A landscape with many valleys, sampled at points; each row gives a point and its height.
From any point a ball takes the steepest step (drop divided by distance) to one of its 2 nearest points. It stops when none of these is lower. Distance is the straight distance between rows; heights are no part of it.
<691>: 49	-23	9	-6	12	-14	-3	-19	-10	-3	-16	-35	-15	4	-20	-10	-7	-8	-13	-10	-30	0	18	5	-15	-4	-12	1	11	23	18	17	-16	-34	-12	4	-2	31	2	2	-2	27	-21	4	-10	-5	4	5	-19	-21	31	7	39	0	-13	-8	-7	-9	-15	10	-17	15	14	8	12	-29	-4	-13  height 395
<291>: -3	-38	1	-10	-26	14	4	33	-26	-4	-13	6	-15	-31	18	42	-54	-25	27	6	-3	3	3	-9	34	-40	-12	7	15	-17	23	20	-15	17	7	6	23	2	-19	3	21	-13	-4	27	-12	1	-22	9	-11	0	24	-6	-10	-21	3	-4	16	-3	12	43	-11	3	-3	4	-8	-3	-13	-10  height 269
<624>: -4	39	-1	-25	9	-16	-5	41	-5	-36	21	-4	-7	0	-14	-6	-10	11	11	-32	31	-8	-9	2	23	32	5	-15	8	10	-19	-20	-24	17	-20	-5	-24	-37	18	31	12	-2	4	16	24	30	-16	3	-26	-6	55	-34	28	9	12	19	-15	2	14	-54	0	0	-8	-30	17	-12	-21	-40  height 162
<283>: -11	15	47	23	-12	10	10	5	21	23	-2	37	56	32	14	-14	46	19	-5	27	7	0	33	9	-32	13	11	-3	-14	-24	-17	-19	49	-14	12	14	10	-1	9	1	9	-23	3	-14	15	-18	22	-17	22	36	-34	25	-32	9	-19	-28	24	0	-2	-24	24	5	9	24	-15	9	-4	66  height 719
<609>: -36	39	14	7	-13	41	-13	-10	-4	9	16	25	-2	6	-18	13	-12	6	6	-14	-21	-9	-33	-23	-1	49	-21	17	26	-4	-1	-6	-14	39	-8	7	-20	-42	-9	-6	34	-20	1	36	16	-9	-11	4	-19	23	32	21	-16	26	-52	-8	8	30	17	-21	12	3	-23	-19	-39	-2	-1	-12  height 285
<498>: 3	-21	-20	-9	20	-41	0	-2	-13	-13	-8	-14	4	-14	3	-19	-4	-34	10	-15	-7	27	4	11	-17	-13	9	4	-2	-9	-20	13	9	-15	12	13	30	9	6	-7	-29	11	5	-10	-25	13	10	15	17	-23	-23	-2	-18	-46	26	15	-13	16	8	11	-11	-27	12	2	8	-3	-8	-17  height 347
<551>: -34	24	-15	23	8	-6	16	-27	14	9	-7	13	34	11	-8	-32	31	-23	-6	0	1	31	2	1	-23	19	14	0	-21	-24	-12	-31	44	2	23	-3	9	-24	-5	-25	-16	-3	9	-25	-5	6	17	2	28	16	-51	0	-45	-7	9	19	12	43	15	11	-4	-16	-7	-13	-5	12	7	38  height 523
<692>: -1	-30	27	-10	0	-16	16	41	-14	-20	-8	2	3	15	23	-5	1	43	-30	3	19	-45	62	-4	2	-26	32	-26	-20	16	11	18	6	0	15	12	32	25	10	-2	5	13	4	4	8	-8	-20	-22	-2	-8	15	17	28	-15	7	-19	9	-30	1	-27	20	12	29	-2	23	3	-9	14  height 70
<441>: 17	-99	-4	-10	-5	-15	22	26	-36	6	-21	-24	-11	8	6	14	-6	-25	-26	42	-3	-3	14	3	-15	-45	14	12	-15	24	3	29	10	-10	-32	-18	52	26	-32	-25	0	9	5	9	2	-18	4	-6	10	6	26	10	12	-43	25	-20	15	0	-18	17	-6	-10	-19	40	21	7	-10	-22  height 209
<80>: -4	-22	4	-4	25	12	35	35	-32	-16	-12	16	-27	30	-2	7	3	29	4	-12	-2	-44	2	-6	19	4	10	-1	-31	16	10	53	-22	48	-32	-7	24	-17	-5	-12	-15	6	3	42	-14	-31	-13	-1	-19	33	44	17	-4	-30	9	-47	40	-17	16	-40	44	-1	-4	21	-4	0	-31	-15  height 348
<900>: 53	-82	-16	7	-12	-10	17	12	-36	-5	-9	-36	-8	13	-21	13	-22	-42	18	24	-12	3	10	-12	-7	-27	15	-4	23	14	1	14	-28	-29	-40	8	12	1	-9	-1	-1	-3	-7	8	0	-23	11	-14	6	-14	39	8	14	-8	-3	-4	-12	-9	-27	26	11	19	32	32	3	-43	-8	-35  height 3
<592>: -43	13	-10	24	-29	40	30	-41	-15	32	-12	52	-18	-20	-10	16	9	-2	10	27	-11	6	-43	-15	34	-12	-5	7	-23	-9	10	0	22	48	23	-6	-8	-11	-29	-28	4	-6	-14	-13	-19	-1	-6	11	28	37	-33	12	-45	17	-8	-1	23	9	29	37	-9	-10	-24	9	-26	36	8	42  height 516
<373>: 1	-17	-4	0	1	-25	2	30	0	-16	-5	-9	-10	-9	41	14	-15	28	-4	-5	8	-12	45	6	25	-36	24	-16	-6	-2	18	18	-14	7	30	20	31	25	17	23	-3	-1	20	-4	-10	-3	-11	-5	10	-17	-9	2	16	-22	14	-2	-1	-33	-12	14	4	6	23	-11	9	5	-5	5  height 173
<8>: 19	-36	-14	-34	-40	-15	-8	8	-10	-12	-3	-20	15	-37	-36	12	-42	-65	11	-5	4	16	0	-9	14	-10	-16	-12	30	-8	0	-44	2	-30	2	10	-2	-11	-1	16	9	20	-14	-34	4	21	-7	0	-9	-38	21	-16	9	2	5	42	-34	21	-3	40	-30	-5	6	-12	5	-19	11	-11  height 301
<140>: -47	16	36	7	-15	13	-21	16	4	11	24	37	7	1	54	-12	-17	51	-14	-2	-10	-16	-17	8	-10	15	-12	-25	-1	-15	13	18	4	23	10	-19	15	-15	-29	-21	8	-21	6	46	24	3	-10	-7	-5	9	8	16	-13	15	-38	-39	24	-11	10	-47	29	-7	-31	-16	-17	11	-4	9  height 587
<528>: 21	16	5	-38	8	-46	-22	13	0	-18	17	-47	-1	-12	2	-15	-20	2	-10	-33	-14	-6	-5	20	-3	16	-50	-12	26	17	-5	-2	-13	-38	6	-9	-12	6	7	28	-10	27	-16	5	5	23	-2	17	-42	-38	33	-17	47	0	-20	11	-29	1	-8	-4	-22	-4	-18	-29	24	0	8	-45  height 230
<125>: -12	49	-5	24	7	2	-38	8	42	17	40	-11	7	-14	29	-2	-13	-2	16	0	23	-2	-10	18	-17	15	1	-5	5	-33	-11	-35	-3	-39	12	9	-17	-16	18	39	2	-19	9	-6	14	-2	6	-5	5	-24	-44	-14	5	42	-17	34	-28	-7	-15	-4	-15	11	15	-21	-17	20	31	13  height 584
<9>: -1	9	-20	4	38	-29	2	-15	0	-26	8	-17	17	-4	5	-37	7	-25	24	-33	-11	28	5	1	-12	12	20	7	3	-11	-41	0	14	-19	12	19	12	-21	30	-6	-49	1	1	-11	-21	8	18	12	40	-9	-54	-20	-29	-41	35	27	-13	25	14	2	7	-19	32	2	-6	-3	-2	-6  height 403
<908>: 19	33	-5	-39	17	-27	-3	20	-5	-31	7	-28	-20	-11	-6	2	-28	3	10	-38	-6	3	-14	14	35	10	-28	-5	17	14	-11	9	-18	-5	0	-11	-34	-6	15	32	-3	19	-4	8	4	34	-2	24	-34	-18	43	-34	51	5	7	9	-13	-4	-1	-20	-30	2	-13	-28	19	-2	-6	-48  height 247
<736>: 9	-40	-17	-24	-21	3	-16	18	-14	0	-7	-31	-14	-48	-5	51	-54	-42	17	10	30	25	-29	8	25	-39	-21	-5	7	-11	14	-14	13	11	-1	-30	0	-2	-14	4	24	3	-12	2	-21	16	-8	19	6	-3	12	-36	13	-8	36	32	-5	-5	-7	48	-34	-19	-18	19	11	43	1	-5  height 153
<418>: -16	-31	7	17	-45	26	22	-19	-10	7	-20	32	12	-8	-12	38	-18	-35	5	31	-15	-1	7	-26	15	-14	0	4	13	-20	24	-27	8	-7	35	26	9	-8	-20	3	19	-21	-17	-20	-4	-1	-11	-12	7	-3	-21	13	-35	18	-11	0	14	11	18	63	-2	9	22	10	-23	-28	15	38  height 400
<516>: -68	39	-24	-9	23	11	0	-8	0	-17	9	2	-3	-18	45	-24	1	22	11	-21	8	11	-38	12	5	14	10	-5	-6	-29	-19	-5	26	21	25	-29	-10	-35	2	-25	-12	1	28	41	11	31	1	1	17	34	-32	-20	-28	-7	6	16	4	23	22	-29	15	-17	-15	-44	-12	20	11	-4  height 374
<480>: 21	-1	17	0	16	2	38	-38	-9	-11	-35	10	-3	32	-37	-32	63	-18	-1	-15	-40	9	0	2	-10	8	4	6	-2	32	18	39	13	20	3	35	3	27	0	-29	-4	16	-19	-4	-23	10	-4	14	-9	62	4	10	-11	-33	6	-23	39	37	15	5	7	-12	3	27	-18	-20	-17	9  height 260
<184>: -17	7	26	-1	0	-31	-24	33	30	-6	9	-37	12	-26	46	-1	-39	23	-8	-11	27	-28	39	27	3	-22	5	-28	18	-22	13	-7	-2	-46	46	15	21	23	15	36	22	2	2	-19	-7	29	-13	0	-9	-43	-7	-8	28	5	-12	15	-40	-23	6	12	-22	8	12	-32	-11	17	22	2  height 242
<93>: 9	-4	-26	27	14	-9	-7	-50	32	30	-9	-8	23	-2	-21	-1	-5	-33	1	22	-7	14	15	11	-28	-2	9	-18	-14	-12	15	-43	-7	-46	20	0	-1	21	8	12	-18	0	-4	-51	-9	-7	22	-1	28	-43	-62	12	-31	24	8	-1	-16	10	-12	40	-9	-20	12	4	-10	-12	19	25  height 558
<750>: 42	11	5	-5	13	-7	11	-22	-7	0	-21	-11	-25	9	-33	7	18	7	11	-2	11	5	7	-2	22	-20	20	8	-15	27	6	6	-12	12	-9	-2	-15	26	19	-6	-5	24	-2	-30	-18	10	-3	10	13	-10	-2	-18	27	7	36	6	-7	-19	-16	5	-22	3	12	14	30	10	-14	15  height 497
<453>: -4	9	12	12	30	14	9	13	-5	-9	6	26	5	38	16	-15	25	47	-1	-10	3	-33	12	-4	-9	16	6	5	-19	10	-3	38	-6	30	-13	3	16	-13	8	-5	-10	-12	8	40	8	-24	-2	-18	-2	26	7	13	-5	-14	-4	-33	27	-17	6	-55	52	8	4	8	-15	2	-20	-3  height 431
<641>: 41	-20	20	-14	-10	8	22	-20	-24	-5	-30	-24	-29	-11	-23	18	-12	-27	19	-5	-33	10	4	-1	21	-28	-10	10	16	21	27	28	-14	-2	-3	3	-12	33	0	-13	10	23	-35	5	-15	6	-13	19	-24	12	27	-1	19	4	6	-20	13	-3	-4	43	-24	16	6	28	15	-19	-21	7  height 481
<271>: -63	23	11	12	-12	31	2	9	-12	4	11	35	-6	-29	33	7	-18	29	11	-3	-15	-14	-26	-13	26	2	-4	-7	-4	-17	10	6	6	40	38	9	-3	-20	-12	-4	3	-16	-2	36	3	2	-15	1	6	26	-14	13	-36	9	-26	-16	21	4	23	3	15	3	-9	-25	-35	20	4	19  height 616
<39>: -23	7	-12	14	-43	41	6	-36	-12	31	2	41	-12	-4	-38	28	0	-26	4	9	-13	11	-51	-20	24	14	-14	19	6	-7	6	-18	4	44	-14	-11	-15	-39	-29	-16	24	-18	0	-5	-4	-10	-7	10	9	16	4	16	-23	27	-23	3	2	24	16	34	0	-4	-30	7	-19	17	13	16  height 453
<293>: -54	33	-6	23	-6	49	29	-14	-17	8	-6	32	-12	-20	1	-5	4	35	21	-1	-17	-3	-33	-24	46	8	-6	21	-3	-1	-4	14	1	63	20	2	-31	-13	1	-19	-3	-11	-5	19	-14	-1	-8	5	22	49	-27	23	-52	2	-15	-11	22	11	36	9	4	-2	-12	-16	-42	22	3	19  height 573
<432>: -23	19	15	19	21	0	-5	35	20	1	25	18	3	26	76	-21	20	76	-13	-2	3	-21	14	12	-7	3	0	-3	-15	-15	8	36	-4	12	3	-9	17	6	0	2	-12	-24	19	44	15	-17	7	-18	0	18	-8	11	3	-6	-13	-49	27	-34	-5	-57	47	5	-8	-9	-20	18	-6	2  height 507
<571>: 44	10	6	29	4	33	22	-52	10	21	-9	4	-21	10	-47	22	16	-8	47	19	-11	18	6	-13	22	-15	20	10	7	15	23	-18	-36	4	-2	23	-40	9	24	10	-1	-18	-9	-15	-22	-9	0	-16	17	3	-7	-6	-10	36	2	3	7	-5	-14	39	0	24	36	29	-27	-21	-16	29  height 626
<414>: -20	34	9	-12	13	-30	-35	24	27	-11	27	-14	26	3	38	-25	2	13	-15	-20	24	8	-4	15	-43	27	-17	-4	8	-18	-23	-11	8	-24	0	-17	11	-12	-4	-1	-7	-11	15	17	13	10	6	-7	-10	-11	-5	-18	3	-9	-9	4	-7	12	-1	-45	8	-10	-8	-26	13	4	12	-20  height 522
<167>: -10	-25	18	0	-44	26	12	12	-28	-7	-15	32	-4	-8	-7	34	-31	-24	15	9	-16	-5	6	-25	25	-5	-9	14	28	-11	25	5	-7	15	10	22	12	-14	-23	1	36	-18	-15	16	-2	1	-21	-4	-15	4	28	9	-15	-2	-17	-7	15	12	17	34	0	13	9	0	-16	-28	-5	11  height 330
<285>: 4	4	-11	-9	4	-21	-16	17	16	-7	16	-8	4	18	20	-30	27	51	-57	2	26	-18	5	9	-27	24	-2	-16	-28	27	-1	-5	9	-19	-32	-47	3	6	-8	1	-13	19	9	-3	21	-7	3	-19	-26	-19	32	1	40	9	12	-12	-11	-31	-13	-66	15	4	-12	-12	54	2	8	-31  height 59
<95>: -8	-9	-30	-26	-1	-41	-34	14	16	18	6	-29	-1	-23	34	-5	-18	32	-52	8	21	-6	-11	17	-26	-10	-23	-30	-18	7	-1	-2	17	-25	0	-54	18	34	-26	15	-1	29	26	-25	-6	13	7	3	-7	-42	22	3	33	0	-1	1	-34	-27	-15	-6	0	-17	-43	-22	39	14	33	-30  height 300
<537>: -23	-25	-9	-4	3	18	34	32	-47	-17	-9	14	-24	1	-17	24	-5	-7	25	-1	7	-8	-17	-14	43	-7	9	27	-11	11	-12	43	-15	54	-15	-5	14	-24	4	-18	5	-4	3	28	-17	-12	-16	12	-5	43	41	5	-17	-60	25	-25	31	12	27	-12	12	-25	-23	20	0	23	-40	-25  height 261
<913>: 15	14	-36	27	28	-27	-24	-16	36	22	13	-4	17	-4	-5	-13	4	-13	7	15	10	20	11	15	-20	5	10	-6	-24	-13	-14	-23	-15	-36	7	-3	-5	7	14	24	-32	-6	16	-46	-11	-19	27	-1	40	-42	-56	-1	-14	2	21	21	-27	-22	-19	2	-2	-3	15	2	1	-3	19	6  height 498
<561>: -19	36	35	17	28	10	-1	7	31	15	10	15	42	17	41	-33	54	32	8	1	4	9	20	20	-33	5	5	14	-9	-35	-28	4	36	-14	8	17	10	1	13	-7	-23	-17	2	19	8	-16	29	-6	24	46	-51	16	-39	-3	-11	-36	31	13	-6	-25	24	9	-5	8	-22	18	-4	31  height 651
<904>: -3	-16	-15	-19	-16	3	-16	-4	-18	17	-13	-4	-26	-30	-3	34	-23	-10	-1	4	10	16	-36	11	14	-30	-19	5	-9	-5	11	5	16	19	-13	-33	-6	9	-24	-14	14	10	-5	4	-12	7	-12	25	-9	4	24	-17	13	2	6	3	4	-2	-9	22	-24	-18	-36	11	20	35	3	-10  height 62
<487>: 38	0	-2	-9	-17	2	18	-18	-9	1	-16	3	-16	1	-58	18	13	-24	19	12	36	17	-5	-20	34	-16	17	0	-11	24	-4	-31	-4	20	-15	-10	-28	0	6	-3	-3	14	7	-56	-13	17	-5	1	21	-18	-3	-18	10	23	37	36	-23	-8	-10	12	-31	8	13	14	37	19	-6	29  height 551
<89>: 31	-36	-34	-30	-35	-25	-4	23	-14	-18	10	-9	14	-29	-47	8	-9	-51	4	-8	15	26	-7	-14	9	9	-6	-4	20	-1	-23	-42	-4	-3	-29	-1	9	-26	7	5	-8	15	8	-23	8	9	4	7	-3	-24	32	-27	11	-23	21	50	-29	22	-3	5	-23	-16	0	0	17	-3	1	-33  height 341
<653>: -17	-25	3	4	-21	28	11	10	-43	3	-17	15	-21	-23	-10	37	-24	-16	17	15	-5	16	-29	-7	36	-19	-14	34	-3	1	14	31	-3	44	-16	-24	4	-7	-25	-23	24	-7	-13	31	-18	2	-8	25	-3	35	26	-8	-19	-39	11	-22	23	10	18	20	-14	-19	-37	26	-10	34	-21	-10  height 179
<512>: 6	15	4	2	14	18	24	-13	-16	-5	-21	18	-22	8	-24	7	24	16	19	-2	1	-1	-4	-7	22	-11	17	20	-13	12	2	18	-11	36	4	11	-15	5	3	-9	-4	2	3	-4	-8	-3	-12	4	5	22	-8	-2	-4	-8	12	1	19	-2	-2	-5	-1	1	14	12	3	6	-23	13  height 427
<227>: 36	-11	-11	23	0	1	15	-44	4	22	-10	-10	-8	-6	-40	8	-7	-35	33	18	-8	29	4	0	11	-27	22	-3	-1	10	21	-27	-27	-30	15	11	-12	16	22	3	-20	4	-10	-36	-21	5	8	5	27	-29	-36	-6	-19	23	24	8	-10	3	-14	48	-22	-14	37	20	-10	-20	-2	23  height 617
<122>: -7	1	-48	11	12	-24	-25	7	31	29	4	-3	1	-9	38	6	-11	20	-19	21	18	17	-2	16	-18	-26	-5	-17	-32	-24	4	1	-1	-12	6	-23	18	12	-18	17	-10	-4	41	-25	-16	-19	15	-3	34	-36	-37	0	4	-7	12	9	-12	-39	-19	1	3	-10	-14	-6	8	17	29	-10  height 426
<236>: -3	-61	-12	-20	0	-36	4	26	-22	-9	-19	-13	2	-9	21	5	-12	-25	-13	8	-3	14	17	9	-17	-36	9	-1	-14	0	-1	36	18	-7	8	0	54	24	-10	-13	-11	14	12	-7	-10	-3	4	2	4	-13	4	9	-8	-54	20	-4	5	0	1	15	-6	-32	-6	10	19	-3	-2	-20  height 286
<852>: -34	38	11	2	19	-4	-10	20	2	-20	8	15	17	0	34	-15	13	50	11	-14	29	0	1	4	5	13	18	-3	-10	-18	-13	-14	5	11	16	-4	-6	-29	13	3	10	-13	18	24	19	14	-8	-18	5	7	-12	-7	-10	1	4	1	0	-8	7	-52	19	-2	13	-25	4	19	-3	8  height 449
<41>: 29	-21	13	5	27	12	34	-10	-18	-27	-20	1	1	33	-27	-20	57	-5	11	-12	-24	-34	27	0	-8	6	24	-10	-14	35	13	36	-3	17	-2	55	6	23	17	-20	-27	20	-5	9	-15	-22	-6	-7	-3	50	0	16	12	-32	3	-24	35	7	-1	-3	32	5	35	44	-6	-21	-27	7  height 392
<277>: 34	1	-2	7	-26	1	-31	-24	32	13	14	-16	9	10	-20	5	7	-3	-32	8	-4	-4	3	-12	-26	20	-20	-4	11	16	0	-39	-6	-29	-24	4	-19	17	0	14	2	4	-17	-29	21	-15	8	-1	-32	-36	10	7	24	37	-27	12	-27	-7	-19	12	-12	19	-2	0	15	-26	10	0  height 393
<219>: 39	-34	-3	-23	-50	5	24	7	-31	-22	-15	-1	-7	-5	-63	23	0	-56	21	5	8	16	-10	-23	37	3	0	21	26	16	-6	-22	-12	17	-26	4	-15	-22	3	-10	28	11	-12	-21	6	17	-8	3	-12	10	48	-15	15	2	14	23	-13	23	5	25	-22	2	4	15	24	-4	-20	-13  height 262
<303>: 2	42	-20	-1	3	34	-3	10	-5	-9	19	8	-19	5	-40	12	-1	13	21	-17	22	2	-23	-17	32	27	-3	11	2	10	-16	-14	-33	54	-47	-10	-49	-34	7	24	16	-16	17	10	10	2	-3	-1	-13	8	44	-25	7	22	-2	20	-12	-6	1	-36	1	18	-12	-18	-7	-6	-15	-28  height 30
<57>: 30	-53	18	-5	10	-27	30	42	-23	-29	12	-33	4	27	6	-7	-10	-14	1	-17	-2	-44	53	1	-11	-11	35	-25	8	15	-8	25	-26	-25	-2	45	34	4	19	9	-10	6	-1	11	3	-25	-8	-36	0	-24	13	14	35	-21	13	0	-7	-10	-10	7	20	22	48	19	7	-37	-23	-8  height 358
<222>: -25	52	5	6	24	43	19	0	2	-12	6	17	-6	22	-33	0	7	22	19	-18	6	-6	-26	-16	17	47	-3	34	13	11	-27	2	-31	56	-20	-1	-55	-37	21	6	27	-21	13	28	13	-4	-5	-10	-8	38	19	6	-24	17	-16	1	-5	14	24	-42	17	7	-7	-19	-43	-2	-6	-20  height 171
<581>: 3	16	-13	14	-24	15	-37	-36	43	32	21	10	15	11	-18	14	18	-11	-27	19	-3	-7	-15	-7	-26	21	-15	-10	-2	-1	-3	-50	5	-16	-10	-4	-25	7	-4	9	8	-8	-10	-34	18	-20	9	0	-24	-19	-19	10	5	59	-27	8	-13	7	-18	10	-9	5	-22	-5	10	0	26	27  height 468
<132>: -67	6	-22	-25	8	1	2	1	-12	-25	-10	17	-7	-14	41	-29	9	24	-7	-21	10	21	-38	14	15	3	15	-9	-18	-10	-9	24	32	41	24	-31	4	-17	-7	-39	-11	13	13	38	-2	48	-6	9	8	37	10	-15	-33	-33	23	-17	13	11	40	-29	17	-36	-28	-23	15	17	-16	-17  height 307
<580>: 35	-51	5	-4	15	-13	31	18	-30	-23	-17	-14	-10	8	-6	-2	12	-11	3	-3	-15	-21	37	-1	7	-31	32	-15	-12	22	13	39	-12	0	7	43	30	34	14	-14	-28	20	-4	7	-9	-29	-8	-11	5	9	1	22	18	-33	22	-18	26	-10	-18	15	16	14	39	35	11	-20	-25	2  height 430
<213>: 12	-38	-1	-39	-26	-1	1	0	-12	0	-21	-29	-5	-45	-14	28	-49	-56	14	14	21	16	-8	-2	23	-40	-10	-8	1	0	11	-15	22	-13	19	-16	10	22	2	-3	19	31	-21	-38	-10	25	-15	18	-1	-18	2	-15	2	3	31	30	-24	-2	7	63	-40	-11	-3	8	24	17	11	11  height 225
<924>: 32	15	-19	31	34	-24	-13	3	28	10	29	-4	6	25	-8	-21	14	13	4	8	25	-5	25	14	-13	17	27	-3	-19	1	-24	-1	-21	-32	-7	12	-15	5	36	30	-32	-9	12	-33	-3	-35	18	-11	37	-28	-36	-1	21	-8	33	24	-29	-40	-34	-18	15	12	36	20	19	-4	7	-1  height 557
<756>: 45	-63	10	-18	-41	18	23	11	-30	-13	-14	-14	-3	13	-41	25	-17	-53	12	24	-14	-6	15	-31	14	-2	-9	19	43	13	7	-9	-25	-4	-36	14	0	-10	-19	-2	38	0	-18	4	13	2	-6	-12	-28	5	65	10	7	15	-8	-7	-12	7	-14	28	1	31	13	15	1	-57	-23	-16  height 149
<697>: 0	40	-3	8	35	-13	-10	-14	23	-17	29	-11	30	9	7	-36	18	-15	20	-26	6	21	2	4	-27	31	0	23	13	-12	-47	-13	10	-25	-5	9	-7	-33	28	0	-38	-19	8	2	5	3	29	0	27	7	-42	-22	-24	-14	16	26	-14	36	5	-19	10	-8	21	-6	-14	-3	1	-5  height 459
<897>: 44	3	26	-4	-7	-7	-16	1	12	1	2	-29	-7	10	-15	-5	-1	13	-37	-3	-8	-23	29	-2	-18	15	-13	-3	11	20	14	-11	-4	-38	-19	-5	-15	17	11	21	11	20	-20	-11	18	-2	1	-7	-45	-26	34	2	52	31	-25	-2	-15	-17	-16	-11	-16	37	8	-6	18	-18	0	-7  height 305
<728>: 26	-89	-10	-10	-17	-2	14	21	-31	7	-16	0	-3	23	-9	22	-2	-38	-15	34	-7	-9	10	-16	-14	-20	4	12	-3	16	-4	15	-7	0	-53	-21	35	-7	-33	-15	5	-1	4	6	11	-20	4	-8	-2	-1	50	12	-1	-29	4	-11	6	-2	-16	4	13	13	-1	34	13	-18	-6	-19  height 128
<363>: 14	19	9	4	-18	7	-25	23	21	3	18	-4	-9	7	9	-2	-8	45	-38	-1	21	-27	17	-3	-9	12	-5	-16	-4	14	22	-20	-5	-19	-24	-27	-23	4	-1	23	25	6	-1	-1	23	-4	-7	-9	-41	-24	39	-2	50	41	-17	1	-12	-35	-14	-44	-4	37	-9	-16	23	-5	2	-15  height 207
<597>: 4	48	-20	-6	64	-8	-8	-16	21	-14	14	-14	-13	15	17	-22	9	9	7	-33	-8	10	-18	10	-3	16	-5	26	22	3	-40	27	-20	-10	-19	-7	-36	-2	26	10	-36	-6	21	20	3	7	21	3	11	6	-31	-24	8	-10	20	26	-17	-2	3	-31	1	-14	-3	-10	-12	-3	6	-37  height 524
<876>: -22	38	-16	24	-6	20	-42	-27	49	32	38	5	6	-9	4	7	6	-7	0	7	12	-18	-35	5	-20	13	-7	-12	-13	-19	-10	-41	8	-25	4	0	-24	-6	6	15	7	-15	-6	-12	17	-22	9	-1	-1	-12	-56	9	2	73	-25	11	-8	4	-26	3	-7	10	-16	-20	-8	25	34	26  height 529
<835>: -10	-3	50	21	-20	8	10	7	10	13	-10	55	31	24	21	-7	31	51	-24	41	-9	-19	34	-2	-8	-5	19	-12	-16	-9	15	-4	38	5	21	17	9	19	1	-8	14	-7	-5	-5	17	-6	7	-18	15	27	-19	36	-24	8	-19	-36	28	-19	2	-27	15	6	4	12	-11	10	-4	55  height 770
<127>: -5	41	15	2	31	19	5	-28	7	0	-12	6	-20	-5	6	-4	14	20	13	-11	-24	-3	-11	7	10	-2	6	22	4	0	7	22	-9	14	21	23	-24	18	13	-6	-7	0	-8	15	-5	2	-4	8	-12	30	-30	2	-10	6	-14	-6	20	5	6	-2	-8	-1	7	-4	-26	-3	-4	11  height 349
<651>: 8	19	30	-8	16	-44	-35	7	23	-3	18	-46	19	-17	28	-20	-18	-8	-4	-26	-9	-20	12	28	-35	15	-24	-7	29	-8	-4	-3	-3	-66	22	8	7	26	16	25	-5	18	-22	-4	1	23	9	16	-14	-46	-2	-4	27	-1	-22	4	-40	-3	1	5	-22	-3	-1	-20	5	1	22	-14  height 134
<577>: -19	23	6	22	-41	38	2	-31	7	14	13	45	12	28	-34	11	19	-3	-1	13	-15	4	-25	-31	6	43	-8	19	12	-1	4	-42	4	36	-5	-1	-21	-39	-18	-4	33	-27	1	-9	12	-5	4	-14	-4	22	15	21	-28	33	-46	3	6	19	13	2	19	9	-13	-1	-23	0	12	28  height 382
<744>: -26	38	-3	19	8	-6	-40	19	32	12	49	-5	28	-1	50	-16	-10	3	5	-13	23	6	-9	9	-40	25	-22	3	13	-38	-26	-21	2	-33	0	-4	3	-31	-9	19	-7	-39	20	23	20	-22	11	-15	11	-5	-37	-14	-12	7	-18	11	-9	6	-7	-26	14	8	5	-17	-21	12	23	-7  height 577
<36>: 11	-29	6	10	-9	-17	-11	12	-3	-2	6	-1	14	6	10	11	-21	-9	0	2	5	0	47	-1	-17	-11	7	-8	14	-15	6	-3	-16	-22	10	26	23	-3	3	21	8	-21	8	-10	7	-9	-5	-17	5	-34	-7	0	3	-16	-3	14	-9	-8	-6	15	8	13	33	-1	-13	-29	11	3  height 265
<640>: -38	9	12	-19	11	0	12	-2	-18	-9	-19	21	-8	6	4	-27	18	19	-19	-19	-11	13	-25	9	6	14	-1	-5	-11	13	6	37	23	36	9	-17	10	-8	-12	-44	3	13	-10	27	3	27	-10	17	-10	36	28	2	-11	-23	-4	-30	34	20	36	-34	10	-27	-35	-8	11	6	-14	-11  height 223
<52>: 0	20	15	-7	21	-14	-12	-25	-2	-8	-1	-21	-5	-21	8	-8	-14	-12	12	-29	-28	1	-6	20	-3	2	-11	8	22	-7	10	8	-3	-23	33	17	-8	12	16	5	-9	14	-29	4	-9	21	-11	16	-18	-14	-24	-11	6	6	-16	11	-6	18	10	25	-29	-8	11	-17	-11	-9	2	-4  height 248
<27>: 4	43	-15	1	45	11	-4	-17	21	-3	7	-6	-24	23	4	-22	21	29	-16	-21	-11	-5	-22	12	-19	23	-20	28	8	16	-24	34	-18	10	-34	-14	-27	3	2	-7	-17	-2	16	29	14	-7	12	6	-17	18	1	-11	11	4	-10	-6	0	-1	-5	-45	9	2	-12	-10	-12	-10	-3	-37  height 578
<322>: 7	14	-30	-18	-5	-18	-36	-1	32	21	14	-18	13	-15	15	-26	19	31	-62	11	19	-3	-8	4	-38	28	-18	-28	-22	16	-11	-24	22	-29	-21	-38	-4	33	-22	3	-16	30	6	-33	10	-5	21	10	-14	-40	7	9	29	12	-6	-1	-29	-15	-28	-20	-11	-2	-43	-17	45	4	28	-24  height 211
<218>: -38	47	3	14	30	17	16	-26	22	8	-10	8	16	0	18	-39	46	17	5	2	-9	17	-8	8	-10	9	13	12	-11	-18	-20	-8	49	6	29	8	-5	-2	10	-23	-24	0	-3	10	2	8	21	0	30	39	-71	3	-47	7	2	-2	23	35	17	-2	1	-5	-7	-15	-22	27	7	44  height 580
<139>: -8	-9	14	12	-19	-5	-29	17	25	18	14	-8	21	-9	24	15	-38	-2	-11	8	11	-21	32	4	-22	-17	-10	-23	19	-24	21	-19	-6	-43	16	19	10	9	-5	33	26	-22	0	-10	14	-2	-17	-15	-3	-44	-7	6	18	26	-26	13	-27	-14	-4	21	-6	12	15	-14	-17	-8	33	8  height 322
<276>: -29	-23	0	10	-27	4	20	-13	-14	2	-24	31	26	3	-7	2	5	-23	-7	20	-11	16	11	-12	-1	-10	8	-1	-14	-18	7	-21	31	4	30	6	28	-5	-16	-19	6	-12	4	-28	0	-1	0	-4	23	6	-26	11	-39	-13	1	4	19	19	20	27	-7	-7	8	3	0	-7	10	34  height 460
<440>: 54	-4	24	2	-14	33	16	-42	-2	17	-26	-11	-30	4	-35	32	-8	-12	20	19	-16	1	13	-10	20	-22	0	-3	20	23	38	-1	-22	1	-1	6	-22	31	3	-1	20	3	-23	-7	-20	0	-14	2	-14	2	13	1	13	43	0	-13	6	-10	-14	56	-11	28	19	29	-7	-26	-6	35  height 553
<365>: -12	3	27	-11	-9	2	16	-25	-11	1	-33	24	4	15	-11	-24	26	-3	-30	-2	-36	9	-8	0	-14	6	-5	-4	-1	14	23	28	36	10	16	8	21	17	-18	-37	14	15	-24	4	-4	18	-4	17	-12	26	12	17	-3	-13	-18	-24	36	24	12	0	-3	-16	-21	4	3	-11	-10	13  height 101
<497>: -1	-3	-48	-1	12	-35	-27	18	8	16	7	-16	-21	-12	34	18	-2	31	-25	17	15	13	-16	17	-11	-18	-10	-8	-23	-6	-3	14	-2	-9	-23	-45	15	11	-27	10	-12	4	41	-5	-18	-5	14	5	10	-22	3	-7	24	-13	18	5	-14	-40	-28	-7	5	-19	-25	0	30	21	23	-34  height 370

For each start below, name the point where the ball stops.
<271> => <303>
<440> => <285>
<750> => <651>
<744> => <365>
<125> => <285>
<498> => <900>
<122> => <285>

Call two points neighbours if one is among the 2 nearest of the other. Go from one point of each pair to the other, from neighbour to neighbour, staying as low as possible. Name the highest point that can't be avoided.
<651>, <303> => <908>
<692>, <900> => <487>
<692>, <651> => <139>
<904>, <900> => <89>
